A landscape with many valleys, sampled at points; each row gives a point and its height.
A ball rolls from a point to whichever of its 2 nearest points has the largest drop for the distance, and stops where none of them is lower. Distance is the straight distance between rows; heights are no part of it.
Z791: [-14   0  -3 -10 -13  -4   5   1  16   6 -30  21   8  19   6  -2   2 -25
 -14 -22  11]  h=592
Z704: [ -4 -16 -13  19   0  -4 -11 -12   7 -23  -4  -9   3 -19 -26   6   6  -3
   4  -8   9]  h=305
Z810: [-35 -24 -22 -13  13  -4   5  -5  10  -4 -36  11   6   2  11  30 -11 -11
  -3  -1  12]  h=417
Z264: [  6  16  33   0   0  14 -19   2   9  -1   1   4 -10   2 -21  19 -21   0
   7 -25 -19]  h=422
Z444: [ 30  18   5  16  15 -14  -4   8   9 -31  20  -9 -10  -3  16   1  -6  -6
  22  -9   4]  h=178
Z607: [ -3 -16  11   6   2  13  13  -4   7  18   7 -15   3   5  -2 -19  25  15
  12   1  10]  h=155
Z610: [ 30   9  -4  13  10 -18  -8   8  14 -27  41  -4   7 -14   6  -7   7   3
   1  -8   5]  h=235
Z2: [-48  -5 -34 -21 -17 -12   6 -29   9  13 -48   3  22   7  11  21 -11  -4
 -16 -17   1]  h=534
Z771: [ -1 -29 -21  24 -35  18  18 -22 -17 -11   6 -20   4 -33  -1 -16   5   5
 -10   5  -6]  h=425
Z422: [ -4   8  -2  13 -10   9  -9  -2 -19 -15 -17  -5 -10  13   9  -7  11   1
 -11 -13 -14]  h=386
Z280: [-17 -14  15  -4   1 -14   1   9   3  -5  -8   8  -8   5 -21  -7  -6  -5
  -1  12  -6]  h=375
Z158: [-11  16  39  -8   4   3  -1  -2   5   0 -11  15 -16  22 -10  26 -13   5
   3 -31 -13]  h=456
Z174: [-35  -3 -17 -17  -9   0   8 -18   8   6 -54   9  13   3   8  -4  -1 -18
 -11 -16   9]  h=565
Z685: [ 22  -4 -35  14 -27   8  -2 -11  -1 -17   1 -21   1 -11  10  -2  -2 -29
 -12  -1  -3]  h=457
Z230: [-14 -25  -8   3  -9   6  26  15 -14 -11 -27  -9   4   9  -7  21 -19 -14
  -3   9  11]  h=282
Z447: [-35  -5   1  -3  19  -9  -5  -7 -20  18 -31   6 -22  11  -3  -9   2  10
 -10  12  -8]  h=429
Z853: [-10 -13 -44   7  -4  -3  -3  -9 -18   6 -20  12 -10  14   4  11   5  -7
 -27  -3 -11]  h=110
Z601: [ -6   9  19 -10   7 -15  14  -5  13   4 -10  -6 -14  12 -15  -5  -9  -1
  11  12  12]  h=418
Z737: [ 10  -8 -15   8 -24   4  -8  17  -4 -16  -1  14  11  -6 -12   4  -7 -30
 -11  -5  -5]  h=536
Z945: [ 15 -18 -36  10 -14  14  -6 -26  -2  -5   9 -19  26 -24   4   9 -11 -12
   3  21   5]  h=498
Z454: [ 14   5  33   1  14   9   4   5  -6  31  20  23   3  -9  -1 -11  10  23
  34  -9   5]  h=222
Z528: [ 15 -16 -25  24 -27   0  -5 -12 -11  -8   5  -1   1 -25 -12  -8  -5 -24
  -5   4  -9]  h=497
Z27: [-21   9  12   4   2 -15   5  15  -7  -4 -26  -1  -7  23   9  -7   1   8
 -27   3  -4]  h=427
Z163: [ 10  19  23 -24  14   3  -8   1  15   7  14  -5   0   4 -19   0  -2  29
 -16   8  20]  h=224
Z83: [  2   5  25   5  20  11  15   3  -5  26   0  -1  -1  -3 -11 -25  20  21
  25 -14  26]  h=192
Z935: [ 21  38  40   9   1 -18   2  -6  -4   5  35   9   6   6 -13  16 -25   9
  23   7 -13]  h=469
Z10: [  5  -8  -3  28 -25  -8  13  10  -8  -5  20 -28   0 -16  14 -24   8   8
   7  17 -24]  h=452
Z149: [  6 -15 -36  26 -20 -13   9 -41  -3  -6  25 -33  19 -47  -4  -7  -5   3
  13  22 -12]  h=571
Z345: [ -2 -17 -13  14  -3  -9   4 -10  -5 -20  13 -10  10 -24 -15  -7  18  14
   8  14  16]  h=365
Z718: [ 22   1 -27  18 -12   3 -14 -27  12   5  -4 -20  15   2  11   6 -17 -17
  15  11  -1]  h=527
Z505: [ 15   4  -1   1   5  -5   4  -7   2 -26   2  -7 -12  15  15  10   6 -13
  15  -9   7]  h=122
Z306: [ 34  24  11  -7  -4 -13  -1   5   3  12  15  25  -4  18   1   5 -20 -14
  -7   8   0]  h=276
Z276: [ 19   5   6  13  -8 -14   8  20   1   1  29 -11  -9  -5  23 -20  10  14
  21   6 -26]  h=478
Z927: [  3  -5 -19  25 -34  -3   6 -36 -20 -12   8 -30  27 -27   5  -8  -4  -2
  15  25  -9]  h=598
Z721: [ -7   2  17 -28  -6   6   6   9  15  13 -22  40  -3  24  20  -5   3 -16
 -18 -18  -8]  h=576
Z975: [ 15  -5   9 -13   9   7 -14 -11  14  11  15   6  -6   4 -25   9   6  14
  -8  -8  20]  h=269
Z502: [ 13   2   1   6  -2   6  -9  15   8   0  11 -13  -8 -21  -6 -19  -2  13
   0   7   8]  h=475
Z203: [ 38  32  20  23  14 -20  -8  -2  -5   5  52  14  15 -10  -3  18 -26   7
  25  -4 -16]  h=495
Z852: [ -7  21  11  -1   7 -12 -15   6   4 -29 -19  15  11  -3   0  -4  -3  -1
 -11  -6  10]  h=140
Z339: [-20   4  -2 -13  26 -10   7 -10   4   1 -33  12  -7   7   7  -8   8 -17
  10 -11  35]  h=120
Z377: [ 15   4 -36   5   5  -5 -12  -2 -16  -6  -9   3  -7   5   7   4  -1  -7
 -24  14   3]  h=177
Z22: [-28  -9   1   7  14 -12  24  23 -11   9 -35 -15 -12  15  -7 -11  -6   0
 -21  10  12]  h=394
Z433: [ 10  -3 -18   7 -12   5   0 -22  -5  10 -19 -18   1   3  16 -12  -1  -1
   6  11   8]  h=547
Z797: [-43 -15  -5 -13  26  -3  21 -13   4  16 -26   7   4  16 -13 -14  16 -19
   3 -14  28]  h=188
Z955: [ 13  10   1   8   8   3 -21  -7 -12   0  14   9   4  -7  -1   0  11  11
  19   0  -2]  h=555
Z486: [ -2  18  37  -5   8   8  18  -3  15  16  -9  38  -6  24   6  32 -24   5
  -8 -30 -12]  h=482
Z221: [  5  -6   3   9 -10  -2  16  17  -2   5 -12 -14  17  15  -8  16 -17  -4
   9   8  15]  h=239
Z46: [ 14  -4  -4  20 -11 -19   3  -5  14 -30  30 -13   6 -20   0 -19  22   7
   8  -4   0]  h=298
Z761: [  4  -5  -4  24 -15   7  -6   4 -20 -20  11 -19  -9  -1   7 -13  14  11
  -4  -3 -23]  h=420
Z674: [ 18  17 -18  -4  -5 -10 -11   2   7   3   3   9 -11  18  10   1 -15 -20
 -26   4 -13]  h=233
Z659: [-14   5 -14   2   1   7 -24  -2 -10 -21   2 -17   8  -7  -9  14  -6   7
 -31  19 -15]  h=666
Z673: [  1   1  19 -15  17  -2  12  -4   0  19  -7  28 -18  21  13 -16  10  -5
  -1 -20  15]  h=529
Z971: [  0   8  19 -12  24   9   9  12  16   2   2 -21   0   2  -3 -13  11  28
 -11   8  22]  h=187
Z837: [-32  -2   8 -19  17  -7   3   6  -1  12 -23  25  -2  20 -11  14   3  10
  -6 -20   3]  h=219
Z806: [-14  -8  -1 -12   2  14   3 -21  11   6 -20 -11   7  14  14  -8   8  -2
   4   5  12]  h=564
Z741: [  0   8  11 -20   5 -11  11   8   4   9 -20  44 -19  16  11   9  -3 -15
  -7 -38   2]  h=553
Z571: [-29 -37 -10  16   7  -8  27  -1 -11  -6 -28  -3 -10   4   5   5  -5 -18
   5   3  10]  h=330
Z832: [ -1 -16 -19  -1  -9  11 -13  -6 -16  14   0  13 -21   5 -11   4   9  -7
 -11  -4 -10]  h=186
Z711: [ 17  14   8  11 -26  11 -16  13 -11  -6  10  11  16  -1 -10   2 -10 -27
   5  -5 -16]  h=492
Z62: [ 25  -8   1  -9  -2   6 -14  -4   9  28  32   1 -13  -5 -24  -8   7   7
  10  -6  -1]  h=319
Z207: [ 22  10 -18  20  -2  -7 -10  10  -3   1  32   5  23 -29  10  -8  -1   5
  24  16 -10]  h=559
Z703: [ -4 -19 -10   9  -8   0   3  -6 -11  -1   3  14  16   4  -4  16  -5 -14
   5  18  -6]  h=395
Z324: [-17  18 -10 -15   5   1 -20  10  -7  -9 -13   1   2  12   1  26 -10  15
 -26   5 -10]  h=627
Z292: [ 15 -28 -17  10  -8   8  -7  -3   2  16  26  -3 -23 -24 -14  -6  14   0
  10  -2   3]  h=372
Z66: [ -9  23   6 -31  11   4   0  15   1   7 -24   3   7  17   1  16  -5  11
 -25   5  11]  h=602
Z819: [-19 -31  -7   4  16   7   9  -1  11   7 -28   3  -3   0   1  14  -7  -9
  15   5  16]  h=373
Z993: [ 31  14   8  21  14  -5 -19   8  -7   4  35  22  13 -15   0  -1  -1  10
  25  -1 -15]  h=528
Z831: [ -1  -3  -7 -19  -7  10 -17   1   3   7   1  20 -10  17   2  17   7 -14
 -15 -19 -15]  h=255
Z192: [ -4   4  32  15  -5   1  -9  19   2  -2   8   0  -6  -8 -21   4 -11   5
  20   1 -15]  h=371
Z890: [-19  -8   8   1   2   4 -11  -2  11 -17   3 -18   0   4 -12  10  -6  15
 -14  24 -20]  h=702
Z483: [-34 -33 -15 -10  10   9  19 -28  -4  19 -22   2   6   3 -16  -4  18  -6
 -14   4  31]  h=256
Z920: [ 22  13  29  -2   1  23  -7   8  -8  17  26  12 -10   0  -7  10  -5  10
  29 -15 -14]  h=257
Z555: [-23 -17 -13 -12  -4  11  18   2 -23  -7 -18  -3  -1   4  13 -13  15 -11
 -26  18  10]  h=313
Z494: [-15 -12  26 -22  18  -4   4  12   5  20  -1  26 -11  19 -16  19 -10   6
 -11  -3  -2]  h=274
Z589: [ 17  10  25   8  12  -8  11   7   9  -5  22   4 -17   6  27 -24  20  22
  14   2 -12]  h=496
Z438: [  8  -2   9   8   0  11  -1  15  14   7  11 -13  15 -35   6 -21   7  18
  24  10   2]  h=503
Z517: [ -7 -11  32  -2   7   0   3  20  -4  15  11   7 -12   9 -27   7 -10   9
   2   7 -11]  h=323
Z471: [-28  25  13  -7   8 -28  -4  12   4 -18 -27  35   6   5 -11   8  -9   4
 -16 -13  -5]  h=54
Z512: [-52  -1  -8 -19  29   5   6   2 -17   6 -39  -3  -5  10   8  -9   9   6
 -20   1   6]  h=391
Z660: [ 14  25  33  -3  -3 -10  12   5   1   6  14  -9   1   7 -16   3 -15  11
  21   7  11]  h=445
Z48: [-51  -3 -25 -26  -7  -6   1  -6  17   6 -36   2   6  20  22  35 -16  -1
 -16 -23 -14]  h=499
Z65: [  9   4 -20  -9   5   7  -8   5 -27 -12   1  -6 -12 -14   7  -8   5  -2
  -9  21   8]  h=227
Z565: [ 18 -15  -8   5   3   1 -13   8  18  15  31  -8 -22 -43  -8 -18   2   9
  17   4  -9]  h=426
Z757: [  9  -6  -1  -1   3   2  -1   1  -9  -6  33 -24  11  -2  -1  13   4  19
   7  26  -2]  h=756
Z918: [ 15  14  -5  19 -10 -11   0  21   0  11  16 -15  24 -44  13 -20   5  20
  34  17  -6]  h=530
Z347: [-15 -25   5   7  -2   5   3  -9  12  -3  22 -24   5  -6 -16   6   9  23
   0  24  -8]  h=732
Z977: [  1 -15 -18  13 -21  20  10  -5 -21 -18 -13 -12   2 -25   6 -20  21 -10
  -5   4   5]  h=387
Z411: [-50  -7  -8  -7  11  -5  26  -1 -20  -4 -37  -5  -6   6   4 -23   6 -14
 -24  13  10]  h=352
Z43: [ -4   1  -8 -10   9  -6   3  -3  -3  -9 -27  -4 -11  13   2  13   5  -4
   2 -17  21]  h=56
Z620: [ 30   6   0  -4  12   0   0   9  17  16  43 -12  -4 -17  15   2  -5  21
  27  11  -8]  h=795
Z4: [ 22   1 -13  -6   0  -3  -7   0   5  -6  50 -33   2 -13  16  10   6   5
  15  12 -12]  h=776
Z550: [ 13  13  14 -22   1  29  -7   9 -20  13   3   5 -12   2  -6   2   8   0
  16 -15  10]  h=295
Z54: [-44  13  -8 -13  12 -25   2  16 -10  -1 -33  29  -1  14   6  15  -1   8
 -24 -21  -6]  h=146
Z157: [ 31   7  19  -4 -12  -8   4   0   4  10  25  14  -7  16  -8   6   0 -14
   9 -13   2]  h=311
Z121: [ 31  28  30  13 -19  12 -15   6   3  -6   8   9  -2  -2 -11  -4 -13 -11
   7 -26 -17]  h=458
Z87: [ -3  -3   6   7 -12   3   7   1 -16 -10 -15  -1  -5  -7   7 -30  15 -10
  -6  -4   8]  h=353
Z511: [  8   3  22  -4   9  -6  18   1   3   0   5  11  -8  21  15 -26  11   1
   3   5   1]  h=511
Z536: [ 12 -11   3 -14 -10  -1   3   0  -2   9  24   7   2  18  -7  10   7 -10
   0   9   0]  h=348
Z506: [ 24 -18 -43  21 -12   5  -2 -17 -10   0  36 -21  24 -48   6  -3  -4   0
   6  20  -9]  h=535
Z159: [ -8   4  -3   8  -9  -4 -17  -7  10 -27 -15  -4   6 -15  -7  -7  -3 -10
  -4   6  -2]  h=215
Z124: [-22  12   3 -31  16   5  10   1   5  -2 -29  -4  16  21  19  -4   1   0
  -3   8  24]  h=583
Z94: [-39  -3  -7 -26  17  -4   1  -1  25 -10 -36   4   1  14  17  19  -4   3
  -8 -13   0]  h=459
Z413: [ 20  20  10  -3  -7  10 -22   2  23 -20  21 -14   9   0   8   7  -9  -6
 -11  -4 -12]  h=380
Z845: [ 38  19  16  -9   5  12 -15   2  31  -6  33   6  -4  -5  11  -5  -6   7
  -4  -8 -11]  h=346
Z623: [ 31  13   2 -12   8  17 -19   6  12   6  17  17 -13  10  16  13   0  -7
 -11 -19 -14]  h=310
Z179: [ 25  11 -16  16 -18   5  -8   2  16 -17  21 -36   4  -5  15  -4  -6 -11
  -8  -4 -15]  h=421
Z982: [ -5  -1 -10 -26   9   5   5  18 -27   3  -5  -3  -7  10   0  -5  12   1
 -18  14  20]  h=272
Z331: [ -3  -9  13   5  -6   9   8   5   1  23  -7  -5  18   7 -21  -8   4   4
  13  -2  14]  h=195

For each start below, name the point where the ball stops.
Z447: Z853
Z511: Z87
Z757: Z945
Z528: Z853
Z703: Z853
Z22: Z853
Z791: Z607
